Points on a hilly landscape, in no order, each with its height.
From any point a climber takes the steepest step (rise divided by distance) to one of its 4 nearest points. It stops when none of these is higher. Distance is the straight distance between rows; heights are no part of it.
z_677 h=499: 6 -24 10 1 3 -10 25 3 19 22 -3 -10 9 -18 6 -44 -16 -31 -9 -16 15 -34 17
 0 9 38 -1 -5 0 7 -11 -16 21 21 -8 11 3 -13
z_372 h=626: -15 5 -9 3 -12 7 -39 -3 4 -33 22 7 -6 -5 -6 6 16 -4 -1 -22 7 14 4 8 -5
 -37 1 -25 -17 -19 -3 4 -9 0 10 -18 5 7
z_263 h=670: -33 22 -17 9 -18 23 -10 4 25 -12 -23 1 9 21 9 39 7 32 -8 14 -7 35 -4 10
 -4 -38 12 16 -5 -9 19 10 11 -22 -10 11 2 27
z_375 h=588: -25 -7 -4 19 -1 34 13 12 18 27 -27 16 -3 20 17 20 -8 18 -17 45 0 6 16 15
 20 4 12 20 -16 -1 -3 9 15 -23 -48 38 3 35
z_439 h=579: -14 15 -10 7 -31 -29 20 1 -3 -20 5 -1 13 11 24 34 5 23 5 6 -30 23 -50 -8
 -57 -27 -25 20 -2 -2 42 2 5 7 -5 -31 3 -7
z_69 h=662: 2 -14 13 -10 25 14 -1 3 -2 29 -14 14 -4 -19 -18 -15 -23 3 9 23 6 -12 31
 29 19 43 18 7 -3 3 -35 -17 10 -9 -42 48 -2 8
z_786 h=709: -11 22 6 -17 0 12 -8 10 7 -1 -22 -2 20 -1 10 36 -9 34 19 6 -20 17 -13 9
 -17 -16 22 30 -10 -10 5 5 3 -22 0 19 -7 7
z_860 h=653: 31 12 17 -14 11 -22 -32 11 -44 -49 36 -7 0 7 -16 31 8 -15 28 -13 -10 -1
 -32 -24 -32 -6 -1 -46 -7 2 9 2 -26 -9 29 -31 26 -39
z_534 h=149: 14 -9 0 -15 37 -40 -5 5 -28 7 39 -35 2 -11 -30 -27 -20 -27 23 -54 9 -33
 25 -32 20 34 18 -14 35 29 -2 -24 2 35 36 21 -12 -27
z_187 h=451: -27 1 -20 24 -17 28 -13 -4 23 -7 1 14 -18 13 2 19 22 4 -21 9 14 30 11 23
 18 -24 2 1 -6 -2 -2 12 11 -1 -5 10 5 26
z_272 h=435: 6 -21 -15 -7 -31 0 58 -16 2 -3 4 0 9 11 45 -31 11 -17 -34 23 -14 6 -18
 -20 -11 -9 -45 5 10 30 27 2 11 -10 1 -35 -4 22
z_377 h=625: 10 14 -7 -4 29 -9 -57 -12 -31 -14 29 -1 -19 -18 -39 -33 -4 -3 18 -29 7
 -13 25 1 14 -11 -2 -19 -11 -2 -41 -10 -28 0 19 -14 -6 -1
z_428 h=684: 25 12 21 -22 9 -18 -32 8 -31 -26 22 -9 -1 -4 -19 25 6 4 34 -10 -12 1 -19
 -11 -22 -4 15 -28 0 -3 11 -2 -21 -2 30 -18 12 -34
z_393 h=507: -1 -7 -17 1 20 3 -38 -5 -1 5 27 16 -24 -14 -24 -44 -6 -23 1 -18 11 -14
 34 12 26 18 -12 -7 -11 9 -40 -22 23 8 -9 21 -4 16
z_547 h=564: -5 -6 3 -9 -21 -1 10 7 10 1 -3 2 -1 -9 18 2 -3 -8 2 -11 -7 -7 -9 13 -11
 8 -1 17 -8 -3 4 -13 18 7 4 0 0 -4
z_849 h=650: 28 18 19 -14 18 -18 -49 -1 -31 -20 22 -5 -7 -12 -33 2 6 9 32 -17 -2 -11
 3 -12 -2 -2 9 -22 -1 0 -9 -9 -32 -3 34 -17 3 -28
z_807 h=425: 3 -17 17 0 -6 -12 43 3 4 18 -34 -15 25 0 31 4 -16 -3 -6 -5 2 -17 -9 5
 -17 27 -6 13 -1 -2 17 4 11 23 -11 -2 0 -4
z_942 h=569: 25 11 27 -14 29 -26 -17 -2 -20 6 -7 -10 -8 -13 -40 18 -4 26 49 -13 4 -8
 9 -15 5 31 38 14 31 -1 -4 1 -34 7 30 24 -11 -27
z_583 h=560: -27 14 -28 28 -33 16 7 -4 21 -24 -9 9 -8 23 13 26 28 17 -28 13 10 44 -8
 17 -4 -53 -8 6 3 -3 14 19 6 0 1 -22 5 14
z_26 h=519: 25 21 25 -17 13 -22 -2 7 -36 -29 -3 -25 16 11 -18 58 7 25 41 8 -27 23
 -39 -28 -39 1 35 -11 11 -13 35 19 -15 -13 23 2 16 -39
z_209 h=526: 31 21 33 -11 22 -26 -9 1 -30 -9 -6 -22 3 2 -32 45 4 30 51 0 -8 8 -14 -34
 -17 19 49 -1 25 -15 22 13 -30 -1 32 14 6 -33
z_654 h=518: 2 -8 -2 7 -25 -31 52 -6 -1 2 -22 -15 23 9 43 18 -3 9 -2 6 -12 12 -35 -11
 -41 2 -39 27 2 13 43 5 5 15 -11 -27 -2 8
z_702 h=700: 13 11 14 -20 30 -1 -17 1 -10 19 -18 10 -2 -20 -32 7 -8 22 35 6 -1 -5 19
 12 12 28 27 24 15 5 -34 -12 -25 -17 10 39 -16 -9
z_904 h=640: -6 -27 13 2 3 11 10 6 7 30 -19 6 -2 -15 5 -30 -16 -9 -4 18 10 -27 21 21
 12 42 9 3 -12 -5 -20 -12 18 2 -37 26 3 3
z_485 h=440: -18 -30 -3 24 -6 30 14 8 16 27 -6 21 -26 12 11 -11 2 -3 -36 44 7 -12 20
 13 28 14 2 7 -8 1 -9 10 17 -6 -46 17 0 30
z_870 h=521: 34 51 42 -2 20 -8 -27 3 -23 -20 -13 1 -1 10 -34 46 6 40 37 11 -16 -2 -22
 -50 -20 3 38 -12 6 -13 13 9 -40 -31 29 7 15 -33
z_221 h=386: 5 -10 12 -16 -1 -13 3 8 1 5 2 -15 6 -17 1 -3 -15 -17 14 -28 4 -16 0 9 -8
 23 8 8 6 7 1 -20 12 19 14 13 -4 -26
z_845 h=311: 22 0 0 -12 26 -38 -26 6 -39 -18 47 -30 3 -2 -28 -4 4 -28 40 -41 -1 -6
 -13 -30 -7 18 14 -38 23 13 20 -11 -16 24 39 -18 8 -56
z_200 h=180: 0 -32 -19 27 -4 35 10 -4 25 19 31 18 -44 14 10 -42 15 -30 -56 29 27 -14
 21 -1 51 4 -31 -11 4 8 -15 16 23 6 -26 -4 -3 15
z_741 h=655: 26 24 21 -2 20 -8 -49 -3 -33 -38 22 -3 -6 -8 -34 12 4 7 20 -11 3 -20 7
 -23 0 -23 3 -35 -15 -9 -26 -2 -49 -12 27 -27 12 -14
z_127 h=612: -20 19 -12 11 -29 -12 18 11 4 -11 -21 -2 27 10 30 43 3 47 -2 17 -16 21
 -32 -6 -37 -28 -16 43 -3 -3 39 10 6 -13 -17 -15 -4 21
z_628 h=688: -17 -2 -31 35 -26 33 22 -3 21 -6 -12 10 -22 26 12 19 29 11 -40 33 17 44
 -6 19 21 -43 -20 16 2 12 2 25 13 -3 -3 -14 6 17
z_880 h=729: 8 -17 3 2 -17 -22 55 -8 18 12 3 -8 15 -3 35 -21 -4 -34 -14 -14 -8 -14
 -23 -13 -13 21 -20 1 1 15 21 -6 9 21 4 -16 4 -7
z_274 h=618: -23 5 -16 25 -16 24 26 16 15 15 -49 8 21 25 32 30 0 37 -19 37 1 13 -5 2
 6 -11 -7 37 -4 0 12 17 12 -32 -43 11 -3 45
z_452 h=630: -19 -8 2 2 -2 25 -3 9 15 21 -13 17 -6 1 1 7 -10 9 -5 26 2 0 16 23 18 15
 14 14 -18 -2 -16 -9 16 -15 -34 40 -1 29
z_332 h=701: -8 28 9 -15 27 24 -29 -1 7 14 -13 12 0 0 -28 24 -9 26 26 15 -11 18 10 4
 9 -5 25 18 1 -14 -23 -9 -26 -37 3 39 -11 5
z_11 h=671: -10 14 -1 -17 16 19 -35 -1 4 6 -2 14 -5 -8 -26 16 1 12 15 5 -3 11 14 17
 16 -8 17 5 -7 -11 -23 -9 -10 -18 6 26 -5 17
z_364 h=471: 3 -3 -9 0 -29 -19 38 -11 18 1 23 1 5 -3 30 -14 7 -30 -8 -23 -14 -1 -33
 -15 -18 5 -27 1 -4 14 26 -12 9 18 11 -29 1 -13
z_376 h=641: -28 21 -15 14 -17 17 10 13 19 2 -37 5 26 15 28 41 0 41 -5 19 -8 24 -11 2
 -8 -25 5 42 -7 -5 16 12 15 -26 -27 12 -3 34
z_683 h=570: -7 5 -13 -1 -17 -28 6 5 0 -19 37 3 7 2 10 6 5 -23 9 -27 -22 11 -52 -14
 -44 -10 -19 -19 -7 5 32 -6 1 24 13 -34 8 -38
z_192 h=359: 2 -13 -23 4 -34 16 35 -13 15 0 15 11 -14 12 28 -29 15 -27 -40 10 0 4 -9
 -13 19 -8 -33 2 4 10 4 0 18 -2 1 -29 -5 24
z_943 h=502: 14 1 -18 -5 18 -21 -19 -4 -4 4 38 -5 2 -23 -14 -64 -7 -34 10 -52 7 -28
 27 -4 19 19 -9 -14 -12 23 -24 -27 25 21 17 8 -4 -21
z_288 h=698: 2 34 15 -25 11 9 -18 8 -8 -8 -17 -12 19 2 -2 46 -4 47 28 11 -29 22 -23
 -13 -29 -23 28 13 0 -13 18 11 -10 -31 12 15 -3 -13
z_395 h=599: -5 -30 14 11 4 16 32 0 6 46 -53 3 13 6 30 -33 -10 10 -16 37 6 -18 10 21
 6 37 5 4 -7 -14 3 13 6 5 -48 -2 -1 13
z_716 h=393: 5 -31 20 4 3 -7 45 -1 16 32 -22 -15 22 -8 20 -43 -19 -26 -18 -2 10 -35 7
 -2 4 36 0 -12 3 -9 6 -1 9 21 -15 1 -3 -8
z_106 h=500: -11 -8 -29 23 -26 19 -7 -14 21 -7 26 16 -27 7 8 -20 19 -28 -29 -12 23 5
 12 5 26 -11 -22 -5 -7 -5 -15 4 20 13 0 -12 -3 14
z_693 h=678: -5 0 9 -17 -3 9 -3 10 4 9 -17 2 7 -12 5 14 -10 11 15 4 -3 -2 7 22 -4 19
 17 21 -11 -3 -13 -7 10 -5 -4 32 -3 4
z_86 h=329: 7 -16 0 -1 -4 -28 46 1 18 13 20 -13 21 -13 15 -23 -5 -45 -8 -34 -2 -22
 -15 -18 0 22 -16 -6 0 13 21 -12 13 32 7 -4 6 -23
z_403 h=607: -1 16 6 -6 -3 -21 20 14 -19 -8 -25 -23 33 1 20 52 -12 32 24 -5 -15 21
 -38 -3 -46 -4 3 29 0 -8 43 17 15 7 -2 8 -4 -21
z_755 h=639: 22 -4 17 -16 40 -27 -7 -1 -21 10 -12 -9 -11 -19 -38 -7 -19 6 36 -17 14
 -27 33 -3 17 45 30 13 40 14 -31 -13 -19 18 18 34 -14 -12
z_581 h=525: 11 -24 -1 3 -22 -10 56 -6 -3 13 -40 -7 21 10 51 -16 0 8 -22 32 -4 2 -13
 -9 -21 4 -33 13 6 13 32 13 10 -5 -16 -30 -2 27
z_948 h=523: -20 10 -29 6 -42 -6 32 -14 5 -27 14 7 -2 22 32 14 21 7 -25 15 -13 27 -30
 -15 -30 -41 -38 15 10 7 34 0 -3 6 4 -48 -7 18
z_682 h=659: 6 17 5 -3 24 6 -55 -9 -20 -24 17 0 -6 -13 -40 2 4 7 13 -10 7 -4 17 -2 10
 -30 2 -28 -14 -17 -32 0 -38 -11 17 -12 6 0
z_676 h=634: 4 35 7 0 36 7 -47 -12 -21 4 -3 21 -16 -8 -62 -3 -2 19 22 -2 2 -8 24 -3
 25 -2 19 5 7 -5 -41 -9 -49 -21 9 13 -8 -4
z_434 h=592: -13 9 -1 -12 -23 2 -19 6 6 -18 9 10 -1 -4 5 17 5 4 7 -11 -13 10 -11 8
 -16 -21 5 0 -11 -18 8 -4 7 3 11 -11 -3 3
z_124 h=454: 4 -24 -8 3 -32 7 45 -6 6 9 -15 2 -3 11 39 -23 7 -12 -36 24 -10 -1 -9 -8
 0 3 -25 15 2 10 10 3 16 -9 -9 -28 -4 28
z_723 h=405: -22 -16 -17 27 -6 32 -5 1 23 8 10 23 -37 12 1 1 14 -8 -33 23 24 5 21 22
 36 -6 -6 -1 -7 5 -13 7 19 6 -21 18 2 28
z_991 h=680: -8 30 4 11 11 26 -42 -12 23 -26 -9 -2 6 13 -21 34 11 18 0 8 13 43 4 10
 -2 -54 13 -35 -15 -17 -6 17 -33 -31 8 6 20 6
z_935 h=683: -3 -3 -17 6 -28 0 2 -9 19 0 28 15 -11 -6 16 -30 13 -36 -16 -27 5 -15 1
 -5 9 5 -21 -4 -11 1 -4 -15 21 8 7 -18 -5 4
z_101 h=528: 8 -22 26 -21 30 -14 16 10 -20 15 -8 -27 14 -15 -14 -4 -37 -9 18 -20 20
 -40 22 -6 11 53 24 -2 30 7 -13 -12 7 29 7 34 -21 -11
z_912 h=573: -12 10 -7 -1 -28 -22 10 4 3 -18 17 3 1 7 20 16 6 -3 -2 -11 -24 11 -38 -5
 -43 -18 -16 7 -6 -2 34 -6 2 14 6 -32 0 -13
z_300 h=621: -7 12 -6 -3 -15 -31 -2 12 -17 -40 31 0 9 18 4 26 1 -11 13 -10 -28 20 -58
 -13 -63 -20 -15 -26 -7 -3 35 0 -4 10 11 -32 22 -36
z_834 h=524: -2 -19 -31 23 -22 37 31 -10 22 2 10 8 -35 21 15 -7 19 -14 -56 30 24 29 2
 16 34 -30 -42 1 4 14 -8 26 21 5 -1 -21 0 16
z_840 h=513: 27 6 23 -16 22 -38 -11 -1 -36 -12 14 -29 -4 4 -36 28 0 7 53 -16 -3 1 -9
 -29 -5 26 40 -12 37 -10 23 4 -24 18 36 5 4 -35
z_606 h=635: -14 22 -1 -6 -19 -11 -17 9 -3 -48 18 10 4 14 8 33 9 7 0 -4 -18 17 -24 -2
 -43 -46 -6 -23 -9 -15 27 6 -9 0 5 -31 14 -6
z_724 h=275: 3 -16 10 -5 -7 -26 37 3 6 10 4 -19 19 -6 16 4 -13 -29 3 -31 -3 -15 -19
 -5 -16 23 -6 3 5 3 23 -8 15 31 9 2 -1 -28
z_188 h=288: 0 -52 -7 10 -10 32 31 -2 12 43 5 7 -25 12 22 -67 5 -19 -50 52 1 -10 8 0
 33 8 -15 -6 10 -2 -2 21 14 -10 -31 -14 -10 21
z_639 h=279: 13 -13 5 -14 15 -19 -2 8 -1 8 12 -18 1 -22 -12 -21 -15 -26 17 -33 13 -25
 17 3 8 31 4 3 14 17 -10 -26 15 25 16 17 -3 -26
z_146 h=733: 19 -29 -6 -9 -17 -11 70 -14 17 15 15 -3 24 -6 41 -65 14 -38 -31 4 -14
 -10 -9 -19 6 13 -30 -21 8 29 25 10 10 -1 3 -20 4 5
z_678 h=705: 7 29 20 -21 9 6 -35 5 -11 -27 6 4 7 1 -19 36 5 26 16 2 -16 8 -12 -7 -16
 -29 18 -19 -5 -15 5 1 -28 -21 25 -7 7 -9
z_409 h=441: 23 -3 16 -17 27 -38 -18 2 -34 -4 24 -31 -6 -6 -36 8 -8 -9 43 -32 8 -12 6
 -24 5 32 27 -8 40 6 12 -11 -18 25 41 6 -9 -33
z_327 h=627: -7 4 -11 3 20 14 -54 -11 2 -6 16 11 -14 -9 -36 1 7 -1 5 -7 14 18 26 20
 23 -21 1 -16 -9 -11 -32 0 -18 -5 3 14 -1 19
z_297 h=686: 3 -12 8 -13 8 3 -11 4 3 12 -6 6 -5 -22 -10 -14 -14 -8 12 1 4 -12 25 22
 12 32 10 12 -3 4 -30 -22 16 4 -7 31 -1 1
z_294 h=392: 7 -17 22 -21 17 -12 14 8 -12 9 -9 -27 13 -12 -4 12 -25 -10 18 -19 14 -26
 7 2 -2 37 18 7 18 3 -1 -9 11 26 13 27 -13 -23
z_122 h=615: -16 19 -10 12 -21 7 -23 -2 11 -45 10 6 3 8 4 27 22 4 -11 -6 6 29 -2 9
 -20 -60 1 -36 -11 -19 8 16 -13 -7 7 -23 17 4
z_531 h=571: -6 -2 -36 26 -36 28 29 -15 16 -18 5 6 -23 21 15 3 30 -2 -46 20 22 45 -7
 12 15 -47 -35 3 6 9 0 24 12 7 7 -36 0 13
z_813 h=613: -22 14 -17 6 -34 -6 -5 -4 12 -37 25 14 -5 10 17 13 18 -7 -14 -14 -5 19
 -19 -3 -26 -41 -16 -16 -4 -13 21 3 -4 11 5 -39 0 1
z_701 h=556: -17 0 -33 39 -32 26 -8 -11 16 -15 12 13 -26 12 11 5 38 -2 -29 5 30 44 1
 26 8 -48 -12 -14 -6 3 -5 29 5 2 4 -21 6 3
z_243 h=494: -10 -19 -5 6 5 14 -18 3 8 15 15 20 -26 -11 -14 -30 -5 -18 -10 11 12 -18
 29 17 28 27 -3 2 -9 3 -28 -17 28 2 -29 28 1 20
z_951 h=146: 8 -15 3 -10 20 -30 18 13 0 11 29 -27 19 -21 -11 -30 -19 -38 7 -50 11 -39
 14 -16 17 32 1 -8 13 21 0 -23 20 35 21 20 -5 -31
z_144 h=637: 2 13 8 -14 -7 -24 -3 12 -20 -25 7 -11 14 4 3 40 1 14 23 -7 -28 18 -42 -2
 -49 -15 10 -2 1 -10 35 7 6 4 9 -12 9 -34
z_88 h=617: -7 8 -8 20 -22 3 36 14 7 10 -55 5 35 12 43 26 -1 50 -10 32 0 10 -19 -4
 -17 -8 -24 43 -4 2 27 15 12 -25 -28 -7 -2 38
z_785 h=629: -1 9 2 -23 -1 4 -32 5 1 -10 7 7 0 -12 -13 11 1 8 16 -9 -6 4 3 13 -2 -11
 12 3 -8 -12 -7 -10 -1 -6 17 3 -3 2
z_776 h=426: -13 -41 3 22 3 32 19 3 7 52 -6 20 -29 10 15 -44 -4 -1 -39 58 8 -18 22 16
 30 24 2 2 -5 -6 -2 19 6 -6 -56 4 -7 22
z_925 h=665: 17 7 1 -8 51 1 -24 -11 -18 33 0 31 -25 -21 -55 -13 -20 0 13 10 -4 -9 41
 20 41 26 13 15 10 14 -59 -21 -12 -13 -36 50 -11 14
z_616 h=660: 16 23 17 8 18 -2 -42 -13 -19 -55 19 -15 -2 -10 -34 21 1 0 7 -13 18 -12
 12 -23 5 -43 -2 -41 -25 -6 -40 8 -57 -20 19 -23 26 -3
z_917 h=478: -12 -1 -17 3 -39 1 37 -10 12 -11 3 6 -6 13 34 1 13 -5 -26 10 -14 12 -20
 -9 -12 -20 -31 22 4 7 23 -4 10 2 -1 -38 -6 22
z_71 h=515: 8 -4 20 -24 12 -10 3 6 -13 2 -10 -21 8 -13 -6 25 -15 11 32 -13 4 -7 -3 7
 -13 25 24 15 11 -1 4 -1 0 14 19 26 -8 -25
z_623 h=448: 6 -4 -7 -13 6 -30 -8 7 -15 -16 42 -17 11 -5 -10 4 -1 -32 27 -39 -10 1
 -34 -13 -25 6 1 -26 9 5 28 -9 1 23 29 -17 5 -55
z_797 h=505: -14 -15 -13 14 -29 21 33 0 11 6 -21 7 -9 21 28 3 9 8 -37 36 -2 3 -4 1 13
 -7 -13 27 -2 2 0 13 14 -10 -21 -11 1 40
z_174 h=651: -2 4 -13 -8 -14 -7 -27 1 1 -15 37 5 -2 -13 1 -16 6 -25 9 -38 1 -4 -3 0
 -10 -9 -10 -17 -16 -5 2 -15 7 10 18 -23 -2 -15
z_784 h=575: -22 0 -23 24 -25 25 29 6 17 2 -31 7 -1 28 23 24 10 24 -33 39 4 19 -4 6
 14 -26 -12 35 1 3 9 20 13 -17 -26 -2 2 39
z_974 h=657: 0 20 5 6 11 13 -45 -9 1 -41 10 -5 3 -9 -28 21 13 3 3 -6 13 18 11 2 2 -49
 0 -44 -20 -17 -18 13 -40 -19 12 -10 21 4
z_339 h=572: 0 -20 6 3 -20 1 24 1 18 17 -11 2 -2 -6 22 -26 -5 -23 -13 0 0 -21 -1 5 4
 29 -5 10 -7 1 -3 -11 21 8 -11 -3 6 4
z_589 h=598: -28 22 -35 31 -33 14 15 0 26 -21 -24 2 6 26 16 39 23 38 -25 26 2 45 -13
 4 -8 -59 -10 21 9 1 26 18 10 -18 -10 -16 3 26
z_965 h=574: -2 -23 3 10 -24 15 35 -2 11 23 -31 8 0 6 32 -22 -5 -3 -27 28 -4 -13 1 1
 5 18 -7 15 -7 0 0 6 16 -5 -23 -9 2 22
z_663 h=609: 3 -15 -3 -2 -11 -2 -5 3 14 10 11 6 -6 -17 0 -32 -4 -28 -4 -16 4 -20 14
 10 13 25 -7 2 -9 4 -17 -22 27 9 -2 8 -1 -2
z_360 h=479: 11 -21 10 8 0 -23 57 -3 -3 14 -59 -13 37 14 49 3 -8 17 -17 14 2 -3 -17
 -6 -28 17 -36 9 10 3 43 16 7 15 -22 -22 -3 18
z_736 h=704: -17 30 1 -7 0 18 -29 4 15 -24 -8 2 11 11 -7 38 7 26 5 5 -14 28 -5 6 -12
 -44 18 -9 -9 -23 9 8 -13 -22 8 5 5 10
z_118 h=669: -22 15 -21 34 -23 24 -25 -5 21 -26 -3 9 -8 15 7 24 34 15 -16 10 19 56 2
 27 -4 -60 6 -28 -12 1 4 29 -5 -18 0 -9 20 4
z_835 h=318: 17 1 -8 -15 21 -30 -23 3 -18 1 43 -18 1 -20 -19 -35 -3 -29 23 -54 4 -19
 13 -12 5 15 -1 -19 6 23 -1 -22 4 25 34 -3 -4 -42
z_742 h=710: 0 -28 14 9 -9 9 26 4 16 30 -27 0 5 -3 21 -36 -10 -13 -18 19 6 -24 9 12 5
 36 5 6 -7 -7 -7 -1 18 3 -32 4 4 7
z_196 h=587: -3 -3 -2 9 -29 -10 39 7 4 7 -40 0 19 9 40 15 -1 24 -14 17 -11 4 -18 -1
 -20 -1 -18 34 -5 2 24 6 12 -6 -19 -16 -1 24
z_914 h=679: 13 8 9 -15 39 1 -17 -3 -13 23 -12 18 -12 -22 -39 -6 -16 10 26 11 0 -6 30
 20 25 31 22 20 14 7 -47 -21 -16 -17 -13 46 -11 1
z_963 h=646: 3 11 -9 -6 40 1 -49 -11 -20 11 12 21 -24 -15 -52 -24 -6 -2 16 -11 5 -4
 35 17 31 6 1 4 1 2 -53 -15 -16 -5 -4 22 -8 16
z_108 h=597: 26 7 9 -14 37 -29 -28 -6 -25 6 3 -12 -18 -20 -40 -26 -11 -2 34 -30 9 -20
 31 -2 15 34 18 6 28 20 -34 -20 -15 18 26 17 -12 -20
z_998 h=681: 4 -38 8 4 4 4 44 -11 4 47 -58 -6 25 11 42 -49 -2 5 -25 31 0 -11 4 10 -1
 28 -8 -11 14 -10 25 27 7 9 -30 -23 -10 15
z_740 h=687: 3 31 16 -9 25 16 -45 -3 -6 -12 0 10 1 -1 -43 19 3 23 18 4 -1 6 6 -6 12
 -26 16 -16 -4 -18 -21 -5 -43 -30 18 5 0 -3
z_211 h=724: -19 29 2 -16 13 27 -21 5 15 7 -20 4 16 8 -4 36 -6 34 17 16 -15 26 -1 5
 -4 -19 24 20 -8 -15 -1 1 -7 -34 -6 34 -9 17
z_102 h=656: 4 12 9 -20 -9 -13 -20 12 -17 -30 24 1 4 0 -1 26 5 0 16 -14 -22 9 -32 -2
 -39 -20 5 -20 -6 -12 25 -4 -3 3 17 -22 10 -28
z_454 h=619: -2 -29 4 12 -15 12 16 1 19 29 -4 10 -14 -7 12 -47 -4 -24 -25 17 8 -27 12
 6 20 35 -4 1 -8 -1 -13 -3 23 2 -28 5 3 11
z_348 h=487: -19 -20 -18 27 -8 38 28 7 24 17 -18 15 -26 27 15 9 11 9 -47 49 11 10 6
 15 31 -14 -10 16 0 10 -1 23 15 -10 -35 6 4 32
z_544 h=512: -19 -29 2 27 6 37 22 9 6 51 -27 21 -14 19 22 -13 -7 16 -35 63 4 -8 20 20
 29 14 10 10 -11 -6 2 22 7 -18 -66 16 -4 30
z_450 h=601: 9 3 16 -22 -2 -14 -3 9 -15 -10 2 -18 10 -8 -2 32 -6 12 28 -12 -17 6 -22
 8 -30 2 18 9 4 -5 20 2 3 10 18 5 -1 -32
z_533 h=493: 10 -38 11 -2 4 -19 71 -15 12 32 -18 -16 35 2 42 -53 1 -25 -28 4 -8 -16
 -4 -16 -5 21 -16 -28 14 8 36 18 2 18 -5 -17 -7 8
z_720 h=706: 4 33 22 -23 22 14 -24 4 -2 4 -19 -3 8 -1 -16 33 -5 41 34 9 -19 12 -8 -10
 -12 -8 31 13 4 -13 -4 5 -27 -33 18 27 -8 -13
z_278 h=527: -4 -7 -25 11 0 3 -32 -6 8 4 34 16 -20 -11 -8 -48 5 -36 -7 -28 18 -19 27
 2 26 10 -20 -9 -16 6 -30 -14 28 12 -5 7 -6 11
z_424 h=600: 16 14 -11 -4 38 -13 -51 -21 -34 -1 30 -1 -25 -16 -39 -60 -11 -14 18 -43
 4 -17 34 0 23 5 -4 -12 -8 12 -54 -15 -14 8 18 -4 -12 0
z_73 h=586: 4 13 -16 11 52 -2 -56 -30 -38 5 32 5 -42 -11 -54 -55 -13 -21 6 -40 9 -8
 41 8 32 -5 -7 -9 -15 9 -73 5 -25 8 -4 10 -10 19
z_944 h=413: -14 -5 -15 9 -34 12 14 -3 15 -8 -1 13 -13 9 23 0 11 -11 -23 3 -4 4 -5 2
 4 -10 -11 15 -5 -3 5 -4 19 3 -2 -19 -1 21
z_567 h=194: 3 -26 26 -7 13 -14 45 12 -11 23 -15 -25 30 -1 11 -1 -37 -20 -4 -20 10
 -44 -2 -11 -2 40 5 -10 13 -9 15 -3 14 33 -3 11 -14 -13
z_12 h=492: 15 -17 -10 10 -17 -7 30 -8 28 17 24 11 2 -8 22 -63 13 -44 -26 -13 2 -26
 4 -18 25 23 -23 -10 -5 14 -5 -12 22 5 -1 -12 4 -1
z_759 h=661: -7 -4 4 -14 11 14 -11 4 3 15 -9 15 -1 -15 -10 4 -11 6 11 15 0 -3 16 26
 12 20 14 18 -10 -3 -26 -13 9 -12 -13 39 -2 15
z_406 h=522: -5 -10 12 1 -4 8 29 11 5 23 -55 -2 23 2 32 4 -14 18 -3 19 0 -14 3 16 -7
 26 5 20 -15 -6 1 7 14 2 -29 12 2 9
z_982 h=658: -4 50 14 -7 27 33 -41 -5 20 -14 -20 -2 10 19 -27 41 -4 32 12 19 -7 29 -1
 -13 -4 -43 22 -12 -3 -25 -5 7 -40 -47 7 13 5 -3
z_529 h=668: 17 42 29 4 19 10 -45 -3 -17 -38 2 0 2 2 -41 39 3 20 7 2 9 -10 3 -29 4
 -30 9 -31 -14 -13 -22 2 -56 -31 23 -10 16 -11
z_2 h=56: 8 -13 1 -16 18 -28 11 9 -15 4 34 -31 12 -11 -15 -3 -15 -31 21 -48 8 -23
 -3 -21 2 29 10 -10 21 13 16 -17 10 34 31 13 -6 -37
z_103 h=585: 17 4 -6 -15 28 -14 -40 -8 -21 3 21 -2 -15 -23 -32 -42 -8 -15 21 -32 7
 -16 27 7 14 18 1 -4 5 18 -37 -24 -1 12 22 8 -8 -11

Call two points neighbours if one is among the 4 nearest of the other. Go from one point of each pair to the other, from neighbour to neighbour, staying as high as possible. Name the lowest point that can't be avoided.
z_628 and z_118: z_589
z_678 and z_935: z_785
z_297 and z_742: z_904

Where does a climber stop that starts at each point below?
z_424: z_211
z_567: z_742
z_485: z_297
z_942: z_211
